Points, in no order, along strands that fork and pass close to each other.
In the rows, zero is written as 128.
Two points are linked if the straight distance between their rows is under 172. Some points are linked to none.
Mit: [ 92 129 120 147 118 119 102 135 178 145 165  98 121 144 152 133 115 124
 142  87 139 139 145 141 143 133 127 105 109 124 162  88 135 117 100 126
 191 162 177 157 133 154 165 133 152 120 164 118 176 109 135 125 126 164
  96 142  99 131 127 157  68 137]
godin: [147 137 118 116 131 102 167 135 120  85 147 106 108 141 103  73 176 108
 194 140 131  96  93 123 101 121 120 138 125 111 159 170 129 160 111 154
 141 103 111  99 111 139 133 148 145  98 169  57 115 137 182 123 132 141
 139 146 164 120 155 161 126 188]
Fevok: [117 103 122 189 108 206  30 156 137 117 112 126  85 148 107 164 126 197
 122 178 134 140 134 105 169 187 164  90 147 132 127 173 143  79 163  60
 129 149 142 117 151 146 179 107 134  89  58 131 165 127 109  97 150 129
 148 167 101 188 134 111  79 127]
verol: [123 144 166  84  92 115 111 199 117 151 100 190 156 167 127 135 131 158
  61 192 143 164 170 151 113 166 125 139 113  55  95 109 131 134 105 120
  89 151  99 142 122 125 130 141  97 156 122 138 163 126 118 108  67 154
 115 153  81 136 181 109 160 109]
badud: [ 43 149 126 144 103 145 124  87 165  99 166  94 177 112 141 149 129 145
 170  54  84 128 164 134 117 121 160 116 117 184 183 166 139 108  94  86
 173 151 141 188 147 148 148 126 138 116 190 118 160 115 121 175 149 157
 126 104 137 135 118 188  97  82]
pode: [166 122 140  79 119  96 152 166  52 124 115 160 141 162 110 114 138  96
  95 188 148 150 103 134  83 117 137 158 122  91  93 123 102 169 123 148
  69 127  86  95  95 126 151 134 147 126 144  72  98 140 155 113 116 114
 133 152  97  85 195 114 182 200]
vigid: [105 119 105 139 159 168 116 102 136 100 118 161  78 119  84  91 161 129
 170 150 117  99  85 108 163 149 128 104 146 148 135 208 177 116 147 104
 156  62 137 113 126 101  88 121  97 142 128 162 103 138 108 122 122  96
 136 124 179 144  95 138  96 113]
suga: [147 153 138 123 106 116 115 152 130 132 120 102 141 134 119 138 149 156
 132 157 155 127 164 134 115 150 102 121 115 101 142 120 112 138 115 130
 134 132 101 125 126 132 144 141 157 113 124 111 165 129 148 135 136 141
 146 149 124 146 160 126 124 149]
rila: [192 102 129 127 138 129 128 138  51 155 103 177  93 162 116 139 124  90
 101 168 148 134  83 136 135 131 102 128 140 115  98  91 110 144 156 163
  82  95 131  69 122 118 126 121 153 146 127 139  56 142 109 107 121  66
 129 120 131  71 140  91 160 156]
Zot: [168 164 125  91 122  64 189 156 105 135 167 108 150 129 145 120 142  68
 178 123 160 137 110 164  82 112  86 144 122 104 167  82  90 182 105 186
 157 137 116  92 106 112 153 187 169  71 192  67 112 131 189 153 132 154
 120 151 150 102 159 180 154 164]
Vonaf: [106 148 141 126 110 163  96 140 137 111 103 153 162 122 119 148 142 203
 104 165 105 127 172 124 135 173 139 135 119 136 110 199 144 105 125  85
 110 126 104 151 142 114 120 130 109 129 112 160 174 135 100 152 148 143
 143 124 126 181 135 119 128  65]
Vap: [153 126 169 107  99 146 129 139 111 141 114 130 189 135 158 177 110 154
  76 142 109 164 172 131 117 120 137 133 131 139 100 105 103 119 141 133
  80 132 110 142 134 150 139 119 153 143  90 153 139 155 105 138 152 145
 125 118 115 114 129 106 169 100]
Tari: [109  78 138 132 157 181 111  75 119 138 124 162  97  87 167 149  90 115
 119 107  97 155 109 107 170 100 168 119 173 193  72 123 159  72 175 129
  98  87 166 132 143 127 113 103 114 156  94 194  53 161  49 109 145 105
  94  78 145  96  58 101 127  88]
pogu: [ 71  72 136 135 156 171 112  74 129 112 150 140 110  93 176 138  81 121
 124  94  97 161 124 100 162  96 203 130 150 208  73 142 176  64 160  96
 115 110 167 175 144 153 131  94 116 142 110 158  82 157  54 105 145 131
  89  85 119 101  72 122 125 108]
Vizo: [122  93 117 160 144 139 121 103 148  93 184  92 112 141 132  77 123 104
 194  87 105 100  78  99 129 111 162 123 134 166 155 151 144 110 114 140
 175 120 172 115 135 190 173 116 166  74 152  76 108 128 161 117 157 130
 113 142 135 110  94 148  77 173]
kom: [141 156 106 124 143  85 157 126 148 147 104 133 106 121 114 109 144 133
  97 121 146 118 133 134 133 137  77 132 117 102 121 120 135 155 113 129
 119 126 107 133 133  85  79 127  85 164 133 140 143 108 125 139 101 120
 149 110 120 157 147 115 135 108]
Guno: [143 117 119 181 128 163  86 119 158 163 104 118  87 118 111 185 116 170
 141 125 150 126 135 114 166 162  88  83 157 153 171 115 111  85 150 117
 165 120 174  99 166 108 143 127 164 103 107 190 134 140 104 136 171 100
 155 127 154 167  82 126  95  80]
teriz: [133 166 120  91 123  62 209 110 126 150 153 122 171 114 161 139 115  64
 146  50 129 135 143 176  96  85  96 156 110 129 140  60  88 181 110 167
 131 139 132 141 118 110 104 157 131 146 171 105 124 109 140 173 101 154
 106 118 145 101 114 181 159  96]
nipak: [179 102 142 129 129 139 117 145  51 141 115 184  87 184 117 136 139  99
 132 184 152 130  74 139 141 147  95 117 129 117 126 105 120 134 151 169
 122  68 141  55 125 125 142 139 166 124 151 136  67 151 107 102 101  82
 126 147 164  82 135 116 148 170]
Vuk: [189 161 132  93 120  71 157 168  95 159 151 100 156 135 151 143 131  75
 144 144 170 144 119 161  86 118  91 141 128  93 158  57  77 186 125 176
 144 158 112  91 110 110 176 171 184  62 159  85 130 133 177 148 148 143
 122 153 114  97 169 145 154 189]
duvu: [121 134 126 183 109 161  95 107 168 143 118  91 125 109 116 193 120 173
 169 102 138 119 154 112 145 161 111  91 155 179 189 139  98  91 131 101
 173 132 159 115 162 115 160 135 181  72 128 170 147 158 117 162 186 115
 152 119 165 158  82 144 100  83]
zap: [154  94 111 154 162 164  88 102 123 156 110 151  40 118 101 137 133 123
 133 133 136 117  84 118 181 146 112  94 160 136 124 122 137 100 180 144
 141  90 171  67 143  96  99 115 125 144  98 193  69 115  98 101 126  64
 131 112 151 136  89  91 113 114]
bopi: [ 79  87 145 111 118 138  73 168 127 114 137 140 123 155 134 111 106 147
 103 159 127 164 148 115 121 132 216 127 122  93  85 132 129  90 126  90
 127 186 138 146 115 166 164 113 104 159  90 106 149 124 141  70  92 149
  78 159  63 123 146 106 104 172]
zito: [127 119 120  95 138 109 189  90 115 121 138 152 130 104 147 104 112  64
 150  64 109 120 118 134 116  89 134 153 127 161 115 118 123 143 126 160
 115  88 143 120 115 132  90 126 128 179 168 133  66 136  96 138 110 124
 104 110 170  84  86 163 134  99]
venok: [139 112 170 110  99 163  98 150 103 119 110 133 177 142 137 154 110 165
  87 169 116 160 162 112 119 130 181 129 132 127  87 135 115  99 138 116
  85 139 103 143 119 171 153 106 149 128  78 134 137 156 117 118 146 144
 128 134  98 117 137  96 153 137]
Taraz: [ 85 143 113 105 137  98 162 122 137 140 151 181 121 129 154 114 117  86
 115  78 127 155 131 166 149 119 124 135 105 126 108  96 158 141 114 139
 133 116 160 165 140 117 101 126  85 203 165 148 116 109  77 124  62 152
  89 116 131 102  99 158 108  82]
vebom: [146 124 124 122 130 101 137 150 125 158 166 144 114 155 155 131 106  78
 154 108 157 143 107 151 133 140  97 108 125 124 157  58 116 126 111 173
 186 118 186 112 129 146 173 149 182  87 178 123 119 132 131 125 120 147
  89 159 127  95 105 158 107 147]
Ker: [125 119 127 126 132 104 148 130 144 171 168 152 120 142 174 149  86  69
 143  74 151 157 121 169 141 131  98 114 132 137 154  29 109 127 109 173
 184 120 200 127 134 142 149 152 164 116 182 150 108 129 104 133 102 144
  77 139 129  92  82 162 114 108]
Delor: [136 151 147 110 107 104 117 159 139 158 115  92 182 122 140 156 124 158
  87 140 148 144 194 126 102 121 126 144 120  91 128  81  86 134 124 122
 106 192 100 147 127 143 151 131 145 120  88 126 184 115 159 132 142 141
 136 139  74 144 169  99 144 149]
Kap: [137 169 138 126 115 148 120 135 130 106  74 124 168 105 102 139 159 216
  99 172 110  90 158 112 114 163 106 153 110 124 115 210 144 131 121  96
  87 128  55 133 146  96  91 146  87 101  98 157 163 122 132 161 159 125
 186 114 149 199 162 102 165  68]
tesor: [145 120 135 121 137 127 134 147  79 138  97 208  84 160 106 102 156 117
  98 190 128 126  91 150 136 153 104 130 131  98  98 138 162 149 137 137
 105  64 106 106 117  82  89 126  94 174 134 146  92 145  89 100  86 111
 129 131 148 114 138 112 154 124]
leko: [177 141 146 134 119 130 126 169 100 157  68 133 164 132 111 158 113 164
  34 167 132 134 144 129 107 130  98 143 137  88 104  90  92 141 139 143
  50 155  75 117 122 112 109 116 120 139  70 149 133 112 136 132 137  94
 177 119 102 129 172  66 197 114]
Voma: [100 137 160 113 100 103 155 116 143 136 199  81 185 116 183 135 114  91
 168  73 107 149 161 141  90  90 170 137 103 156 149  56 104 134 105 147
 181 184 154 157 121 176 175 151 178  91 168  93 156 119 153 150 155 194
  92 140 104  93 131 174 124 159]
kura: [152 108 116 139 162 145 127 108  81 120  94 194  56 143  77  88 174 114
 137 187 126  87  56 120 150 143 112 123 141 120 121 165 167 144 165 141
 124  52 108  82 104  68  64 130  98 164 126 163  65 136 108  95 109  71
 144 121 173 125 127 106 147 145]
Tovuv: [ 95 145 111 152 138 148 116 134 150  80 116 160  70 139  76  75 192 150
 162 184 121  92  91 101 134 163 127 124 135 109 124 237 193 140 111  89
 145  81 101 149 118 116  99 127  69 138 139 102 156 131 132 105 101 149
 140 140 155 176 147 140 105 152]
Situt: [132 140 117 131 135 110 146 133 123 100 112 148  74 140  75  80 185 145
 140 178 140  90  95 105 122 152 103 132 118  95 130 195 161 156 110 121
 131  90  82 127 116 102  96 132  86 134 140  91 138 126 147 106 110 134
 150 137 147 163 173 128 140 169]
fitiz: [ 65  77 123 140 140 138 109  99 145 102 184 112 116 129 172  95  88 102
 146  76  95 141 127 108 131  97 214 129 110 176 103 120 165  89 118 115
 160 143 178 168 130 193 165 103 131 127 140  97 114 117 115  93 128 154
  76 127  95  90 111 138  86 167]
Vefu: [136 105 142 174 101 191  50 158 130 133 111 108 123 146 118 184 118 200
  96 183 140 154 153  95 144 161 167  95 151 126 120 136 111  83 157  88
 115 166 117 120 144 161 183 104 160  97  45 134 164 139 122 108 161 130
 158 168  91 164 134  89 118 137]
zasun: [184 129 116  99 142  80 149 160  71 151 142 129 120 152 132 119 124  76
 111 147 168 151  92 139  95 111 109 153 133  97 117  82  90 167 121 165
 108 153 115  85 113 120 172 140 173  97 152  84  99 126 165 114 135 113
 126 148  94  82 168 121 149 206]
toser: [ 73 127 101 166 119 131 109 108 198 135 146 105 113 127 124 137 119 124
 171  69 132 124 123 131 162 136 102  89 126 148 198 137 154 108  94 114
 192 137 183 154 145 129 141 128 128 121 193 138 161 111 124 147 122 132
 120 128 138 145  99 174  65  89]
boman: [ 98 155 143  99 110  81 166 118 151 113 192  55 189 101 163 110 131  91
 185  75 105 132 160 142  85  73 167 150  97 131 155  91 114 151 106 148
 159 196 136 164 112 160 156 149 146 109 172  69 149  97 189 155 148 182
 111 126 108 106 159 175 118 169]
tazu: [ 68 134 100 150 152 167 118 108 154  74 133 155  92 120  90  79 160 135
 178 140 102  94  90 112 154 150 145 112 149 144 136 238 196 121 127  82
 158  78 128 155 128 114  98 118  72 141 148 134 132 130 114 124 120 129
 131 130 164 156 106 160  77 112]
moru: [160 116 151 171 113 195  73 158 121 143  85 109 144 136 116 193 111 206
  74 191 133 149 163  94 141 158 129 108 149 124 121 121  97  93 170 112
  94 161  97 120 136 147 158 101 161 106  47 151 151 139 120 128 176 116
 185 148 107 152 137  71 154 117]
senis: [143 108  95 151 165 137 142  83 127 116 113 143  62 123  72  83 168 104
 168 119 135  75  64  92 162 135 104 108 146 138 156 170 147 128 149 144
 157  69 134  71 105  83  66 143 107 142 144 162  63 135 141 121 123  59
 148 119 194 142 103 129 117 128]
Tul: [140 140 125 120 129 124 135 100 146  90 136  47 165  89 133 123 126 152
 151 105 104 103 166 123 112  96 154 141 129 153 136 163 108 129 128 113
 110 142 101 138 128 131 129 112 128 103  96 104 144 131 162 155 172 121
 157 109 130 146 137 123 132 134]
ber: [123 153 116 111 131 110 168  86 146  88 136  73 165  83 137 109 130 144
 150  88  98  92 146 125 110  92 137 149 115 152 132 183 122 137 125 113
 111 118  98 144 128 113 100 120 101 127 126 114 126 129 152 169 153 118
 156  96 157 150 121 144 131 103]
Nezu: [ 98 136 102 123 150  90 123 139 169 141 127 132  95 129 126  98 124 141
  84 117 147 140 133 130 150 125 119 128 107  91 104 123 152 130 122 101
 129 165 138 160 137 106 102 108  70 180 119 134 167  94 129 102  81 135
 126 127  80 158 143 106  97 132]
dudo: [110 144 132 186  95 152 108 100 173 124 137  56 157  99 133 181 126 170
 188  88 123 118 158 120 121 137 127  99 151 190 205 138  91 111 120 101
 171 145 140 124 163 122 180 142 187  39 131 145 157 163 144 176 203 134
 156 108 160 150  85 157 104  98]
revu: [115 164 119 116 112  70 165 131 164 111 179  33 171 104 142  95 142  96
 201  86 119 118 134 137  87  78 128 139 112 114 179 115 117 166 103 158
 161 197 130 144 116 137 161 156 143  80 170  48 155 102 216 147 153 169
 127 121 122 121 164 162 109 179]
gir: [137 173 156  55  95  87 170 157 105 142 158 149 181 146 153 144 153  99
 133 132 143 157 172 168  87 129 114 153 101  90 121  86 106 175 101 146
 129 132  98 145 111 145 132 173 138 136 174 101 147 114 141 152  97 182
 103 150 116 120 170 169 163 121]
mogem: [149 155 124 136 124  99 166 126 124  94 126 116  80 141  81  88 199 137
 170 164 146  80  91 114 117 145  90 126 119  96 164 190 139 170  99 140
 139  86  80 104 120 108 111 154 115 107 163  70 131 138 176 116 122 136
 153 143 178 153 175 151 140 183]
lim: [108 122 135 148 124 200  65 152 118  93  93 155 148 121 111 154 118 220
  85 194 102 128 153 103 146 186 159 128 145 140  89 214 152  87 152  61
  99 135 109 148 154 118 128 117  97 113  65 165 162 132 109 138 154 125
 160 135 117 188 128  94 124  75]
linas: [119 147 100 151 122  82 125 135 187 138 154  46 140 120 131 111 135 107
 180  91 144 105 127 123 110 110 102 117 117 102 193 109 124 158  99 147
 176 194 142 148 127 138 151 147 150  80 167  73 187 104 201 138 139 151
 129 128 104 144 147 147  79 179]
dod: [170 156 137 133 123 138 143 131 110 129  64 129 143 110 104 149 153 190
  89 159 119  84 143 126 120 155  82 144 117 121 127 168 128 141 134 122
  89 110  61 106 132  74  81 143  97 123  99 173 132 127 123 158 157 104
 185 104 167 172 148  94 178  71]
zufad: [129 144  88 142 152  92 163  94 176 161 117 113 104 103 121 113 128 105
 116  67 146 112 112 130 155 116  73 112 135 128 152 104 133 147 123 146
 145 129 146 127 134  79  73 124  98 173 147 165 123 101 125 145 111  93
 143  97 137 151 106 127 110  85]
viraf: [148 144 140 112 106  93 115 185 125 159  94 174 105 165 107 132 144 158
  60 192 170 147 139 140 118 171  89 132 113  46 109 105 133 154  99 120
  94 157  88 133 131  98 119 138  89 143 125 129 164 112 127 106  73 135
 142 148  75 158 199 101 161 137]
Tid: [138 108 102 155 143 112 131 133 133 113 175 111  98 167 122  70 143  93
 188 107 131  96  59 112 125 128 121 127 124 122 176 142 139 123 112 168
 194 127 178  98 126 173 176 138 174  59 170  67 119 117 185 101 133 140
 110 158 134 110 117 157  78 194]
ver: [179 137 147 154 122 146 136 115 115 177  82 137 146 116 138 205 111 155
  79 111 123 131 159 139 135 128  81 126 166 146 130  86  78 116 150 149
  94 114 134 102 154 101 108 138 155 150  89 204 113 145  96 157 156  91
 140  84 146 125  91 106 170  55]
guzam: [155 119 134 154 140 204  85 126 109 101  93 110 148 108 112 175 113 209
  94 183 112 119 149  86 147 154 141 124 152 155 105 186 120  88 164  84
  87 130  87 121 143 129 132 106 123  99  41 158 138 143 131 148 175  95
 192 125 129 169 127  76 151 102]
bem: [164 119 159  81 111 128 147 155  54 121 102 168 158 157 118 120 127 116
  92 189 116 141 125 139  98 125 144 148 117 109  87 132 118 151 133 142
  59  97  81 110 100 140 126 121 142 143 122 103 101 158 124 122 119 120
 132 135 131  83 167 105 185 158]
rutan: [ 85 115 133 129 120 135 171 106 136  93 189 122 139 129 140  97 118  70
 198  60  95 123 104 126 104 116 155 128 104 167 169 127 139 115  92 166
 179 105 170 142 121 182 155 143 144 117 206  87 107 132 135 144 136 169
 102 146 168  86  95 201  94 119]
Zel: [106 134  96 137 138 113 154  87 180 132 130 103 116 102 113 112 127 108
 150  64 131 109 117 129 150 116  95 103 126 147 166 134 131 129 111 137
 164 119 148 138 129 104  98 125 115 152 171 146 127 120 134 150 129 106
 131 112 154 144  93 150  93  91]
meva: [134 174 135 125 101 104 152 124 159 169 114 110 173 114 144 192 127 136
 130  96 143 125 184 171 121 135  69 123 124 141 189  87  84 148 104 138
 151 130 124 137 133  98 125 168 154 115 147 154 170 134 118 182 136 149
 126 120 158 147 104 160 147  63]
puva: [107 116 114 103 153 115 163 112 112 129 140 175 109 118 144  97 113  68
 123  88 118 139 110 144 139 108 135 135 121 132  92 109 155 132 136 150
 117  93 154 137 129 124  93 113 103 190 148 150  80 129  78 112  83 127
  85 109 137  86  92 141 118 105]
Ribi: [ 92 175 123 108 118 106 181  75 160 118 133 108 184  88 140 144 128 139
 135  50  87 101 161 147 114  90 113 149 108 167 152 166 117 136 115 112
 120 135 109 161 136  87  85 130 106 148 156 142 138 115 121 190 132 136
 145  97 173 149  95 166 144  41]
Bugi: [146 156 161  63  95  87 148 181 104 161 157 145 203 147 166 156 126  89
 108 140 162 180 169 157  86 124 131 148 118  85 113  51  83 172 113 142
 117 166 109 134 112 150 164 166 163 115 142 111 153 116 152 145 114 173
  91 151  81  99 175 142 161 153]
tekap: [100  98  93 131 179 142 116  84 155 109 147 112 100  92 137  96  99 113
 118  89 112 127 107 112 163 101 164 126 139 160 100 142 161 102 151 112
 131 126 161 155 130 127  95  83  92 163 104 148 114 110 108 113 122  93
 125 111 114 129  92 111  96 124]
Miki: [180 151 145 142 124 132 139 153 104 158  64 155 150 135 122 157 130 167
  36 156 122 123 145 141 122 146  74 142 129 102 106 109 114 144 133 138
  62 126  84 108 137  95  82 130 107 150  86 181 128 120 110 138 133  99
 169 103 124 141 151  77 192  69]
rigis: [123  89 118 137 158 178  91 133  98  87 106 164  89 142  97  85 140 131
 137 196 116 110  81 114 141 139 169 132 145 124  86 201 170 110 161 101
 118  82 114 121 108 128 109  99  92 138  78 118 108 138 114  91 116  97
 134 147 141 128 124  95 124 171]
zizen: [ 85 195 119 113  96  88 183  90 182 129 134  88 181  94 129 147 151 139
 161  62 109  97 168 154 111  97  87 143  94 135 186 151 122 159  86 121
 141 154  99 168 139  98  99 151  96 128 174 117 167 110 147 188 118 160
 146 103 161 163 133 175 141  56]
Vomaf: [165 120 112 177 135 163  82 135 110 113 108  86  91 134  89 138 146 173
 132 177 151  98 114 101 137 150 124 113 126 121 139 161 113 116 154 107
 123 133  90  90 132 142 147 111 143  87  67 102 142 119 157 116 153  90
 177 156 131 161 155  93 121 176]
dituk: [156 123 125 137 139 141 102 119 133  94 123  52 150 101 118 121 126 168
 133 145 128 106 151 104 118 119 158 139 135 128 122 159 106 122 137 103
 101 162  93 126 123 144 141 109 125 100  68  96 150 126 175 132 166 104
 165 132 103 153 153  92 137 167]
repim: [125 120 159 110 120 141 113 171  78 134  82 226 127 157 116 105 121 130
  62 208 106 152 108 159 127 150 134 142 130  87  65 144 167 133 140 123
  66  99 102 127 117  97  89 109  69 177  99 159 111 145  83  95  77 125
 120 121 121 101 138  82 164 107]
vud: [134 120 103 177 128 174  59 145 131 111 105 125  63 156  87 128 159 169
 147 177 145 110 106 115 162 184 119  93 135 115 142 186 149 111 146  88
 148 113 134 103 136 130 141 116 124  98  92 122 153 120 126 101 128 115
 155 164 133 179 142 115  80 150]
tesa: [146 130 168  72 100 130 145 163  76 123  89 200 189 148 128 116 124 131
  62 180  98 144 143 141  93 126 151 164 113  99  66 136 130 149 125 131
  47 115  76 136 109 140 102 125 102 169 112 130 118 140 109 117  91 142
 122 123 117  95 153  97 192 114]
pebu: [155 108 119 186 146 174  71 121 140 170  96 125  55 119 101 182 122 167
 120 146 152 127 115 118 180 160  93  83 157 131 142 108 113  87 176 126
 146 120 170  85 160 107 129 118 144 126  82 197 109 114  99 119 150  84
 156 123 139 164 101  89 107  87]
gis: [ 90 133 113 124 138  95 153 115 161 169 158 152 120 131 164 148  97  85
 122  57 137 161 138 174 156 116 100 116 118 135 146  54 130 124 105 150
 160 131 190 156 143 117 121 128 118 169 175 152 130 115  88 137  82 143
  86 122 125 107  96 165 107  81]
nizut: [152  93 128 130 158 166 119 102  99 143 102 165  88 109 124 128 119 111
 113 132 117 132 105 123 166 126 128 116 158 148  94 120 143 110 176 143
 102  78 151  94 130 107  89 106 120 175  95 192  64 139  80 113 127  71
 121  93 142 103  84  86 138 102]
gav: [ 70  84 123 126 155 144 111 105 133 105 162 139 104 117 156  93  89  96
 128  97 108 152 113 120 149 100 201 130 121 157  90 129 175  83 137 114
 134 122 170 164 136 166 135  94 102 159 123 125 101 127  87  88 110 141
  76 120 105  88  90 122  91 145]
mek: [120  71 164  95  97 164  90 166  92 111 119 154 147 160 129 126  97 135
  98 189 117 176 134 100 114 120 219 122 129 115  73 127 126  97 135 110
  92 154 123 131 106 196 174 103 141 132  82  96 114 161 128  77 116 149
  97 150  76  87 141  92 149 186]
Vik: [159 128 137 139 118 118 107 182 100 145  69 154 112 156  85 131 132 170
  42 210 159 129 117 117 108 158  99 140 108  59 105 114 111 147 121 127
  72 168  60 113 117 101 110 121  92 133  86 120 142 105 148 104  99 101
 171 146  81 151 202  65 181 147]
bav: [169 125 103 137 147  89 148 151 106 112 159 109  96 163 110  78 162  99
 179 139 148 102  61 118 114 127 103 138 119 107 166 144 116 143 118 172
 165 129 142  82 116 147 167 151 177  61 169  56 121 123 195 101 133 128
 128 165 144 116 150 154 105 218]
pumir: [ 98 128 174 104  94 108 131 132 138 141 178  99 195 126 185 152 117 116
 128  96 121 175 190 128  92  94 185 143 108 140 120  49  98 122 113 122
 148 191 142 168 119 182 179 138 172 118 135 116 159 122 137 133 150 189
  89 128  85  99 142 153 134 158]
rirut: [154 110 143 136 136 141 137 110 128 158 113 115 150 111 164 176  89 131
  85 100 120 153 156 118 136 100 132 130 156 160  94  80  97 108 149 143
  90 127 142 132 148 138 132 105 155 149  90 168 107 152  89 139 164 114
 127  90 116 109  95 103 160 107]
rep: [137 151 124 101 127  74 210  92 121 149 136 141 164 105 162 140 105  56
 131  31 115 128 141 163 105  79 108 160 121 160 118  60  95 162 122 164
 105 121 144 126 127 119  90 140 130 174 160 131  92 114 109 163 101 137
 101 103 153  88  87 179 160  78]
sodo: [113 192 124 120  83  99 164 111 178 150 114  88 177 102 128 170 157 147
 167  96 137  94 180 165 114 126  64 131 112 131 203 127 103 162  89 123
 142 137 107 147 132  91 114 178 123 100 171 130 180 126 149 191 130 164
 142 116 173 168 124 174 144  54]
Gena: [160 116 133 113 133 118 123 165  84 147 152 181  83 187 140 126 126  86
 147 148 168 148  81 159 147 162  87 111 127 109 142  85 126 133 126 176
 170  80 177  75 126 137 165 154 169  98 180 121  87 141 118  99  93 123
  97 170 140  92 123 148 115 159]
Zomen: [107 117  92 133 180 118 124 110 160 132 125 126 105  97 129  90 108 130
  83  93 127 131 110 116 161 108 139 133 126 129  92 125 152 122 153 107
 117 147 142 156 140 105  80  88  68 181  89 153 129  96 118 113 108  95
 135 106  91 146 120  94 104 124]
Nizu: [142  88 136 128 146 175  94 120  93  97 109 141 123 128 122 121 101 143
 110 176 111 132 115 102 139 123 184 135 143 145  72 157 141  99 156 105
  89 106 112 131 113 155 129  90 120 138  67 123 107 155 110 113 138 104
 131 130 119 112 118  87 141 159]
vas: [113 146  82 163 144 127 136  99 181  98 117  66  83  96  80  85 171 156
 156 123 146  68  98  79 146 134  95 115 132 121 157 212 165 160 110  95
 135 137  96 145 127 101  80 127  62 107 124  93 152 108 184 131 133 119
 177 101 136 197 157 121 104 142]
gita: [124 167 147  79 106  97 179 129 131 124 164 125 177 130 146 136 142  96
 163  99 123 137 158 167  91 117 116 143  99 125 147 104 109 153  96 150
 153 119 121 145 114 147 134 159 144 131 183 103 139 128 140 163 118 183
 111 140 146 112 133 190 140 110]
nim: [146  79 134 110 149 147 140 105  88  97 138 128 129 109 147  98  96 100
 137 128 107 128 110 102 117  86 186 154 134 164  73 136 138 118 149 132
  86 101 129 126 115 171 133  97 146 143 113 111  72 157 106 111 144 116
 104 119 128  82 106 115 136 172]
ded: [ 87 153 128 149 105 103 107 138 189 149 163  71 155 131 156 150 128 129
 161  90 141 127 164 137 125 129 118 112 110 120 188  82 126 143  95 120
 196 199 153 170 131 147 165 150 152 102 171 103 213 106 161 140 135 172
 113 136  92 141 144 165  81 145]
Rodek: [ 79 116 119 130 136 117  87 156 158 121 126 134  95 140 119  93 116 155
  96 135 140 141 141 122 141 140 170 126 112  86  89 143 149 103 125  84
 137 180 146 159 128 131 129 107  70 178 101 117 169  98 141  85  84 139
 111 146  70 161 153 105  93 151]
gug: [116 146 160  93  98  97 114 162 138 167 150 120 193 139 168 165 119 125
  93 126 151 174 193 142 105 124 146 138 114  96 120  46  90 135 117 130
 133 194 129 159 125 154 163 146 157 134 121 132 179 113 144 131 125 169
  97 141  68 119 164 128 135 153]
miz: [109  96 103 114 176 133 120 131  97 105 129 185  74 132 108  56 136  80
 129 172 119 123  67 126 134 114 164 146 140 108  75 173 190 131 153 127
 115  84 126 130 102 110  87  93  75 176 112 126  82 127 100  72  86 115
 100 133 131 100 115 107 120 174]
delum: [ 77  92 116 169 148 163  97  86 162  81 178 100 104 129 145  97 109 121
 175  77  99 122 103 102 146 121 188 107 141 187 134 169 167  89 118 100
 174 119 170 150 140 175 161  98 141  98 146 106 121 123 124 116 151 126
 109 126 123 120  89 146  70 146]
Femag: [150  75 112 114 170 141 143  99  86 111 135 155  88 109 136  74 104  61
 153 121 112 117  71 104 139  83 168 153 145 163  87 132 154 121 159 153
 105  82 156 102 104 153 112 104 137 150 135 127  39 148  92  96 123  95
  95 111 147  74  87 113 120 173]
bezim: [157 152 147 145 113 135 148 101 140 171  98 119 165 120 146 212 111 149
 112  89 132 138 179 149 130 129  79 123 161 160 161  85  65 117 135 143
 134 118 142 112 147  95 120 152 168 129 117 192 134 157 100 173 165 119
 125 100 167 127  72 136 163  45]

Follow the links from the first point to the second, and from the first to the third. Name the last point that the two ways share.
Zomen; miz; ber | venok
zufad; duvu; Nizu | Nezu
venok; Voma; zap | Nezu
rigis; Guno; Vomaf | venok
nizut; Vizo; revu | gav
suga; teriz; kom | gug
pebu; delum; Zomen | gav

A fork is a point with three links, a tip a point with one. Leave the first point through the second and follow the links. Name the first fork or tip that comes.
gav; pogu | dudo
Ker; gis | gug
dudo; duvu | gav
senis; kura | Zot
vud; Vomaf | venok
Vomaf; vud | verol
ded; Mit | Nezu
gir; gita | rila

Name the points in between on the shortest way along the links from the first point to the second, in order.
zap; bopi | nizut Tari pogu gav tekap Zomen Nezu Rodek
sodo; kom | meva bezim ver rirut Vap venok mek bopi Rodek Nezu
Zomen; godin | tekap gav fitiz delum Vizo Tid bav
godin; vigid | mogem Situt Tovuv tazu
Bugi; ded | gug pumir Voma boman revu linas
pode; Tovuv | bem tesa repim tesor kura senis vigid tazu
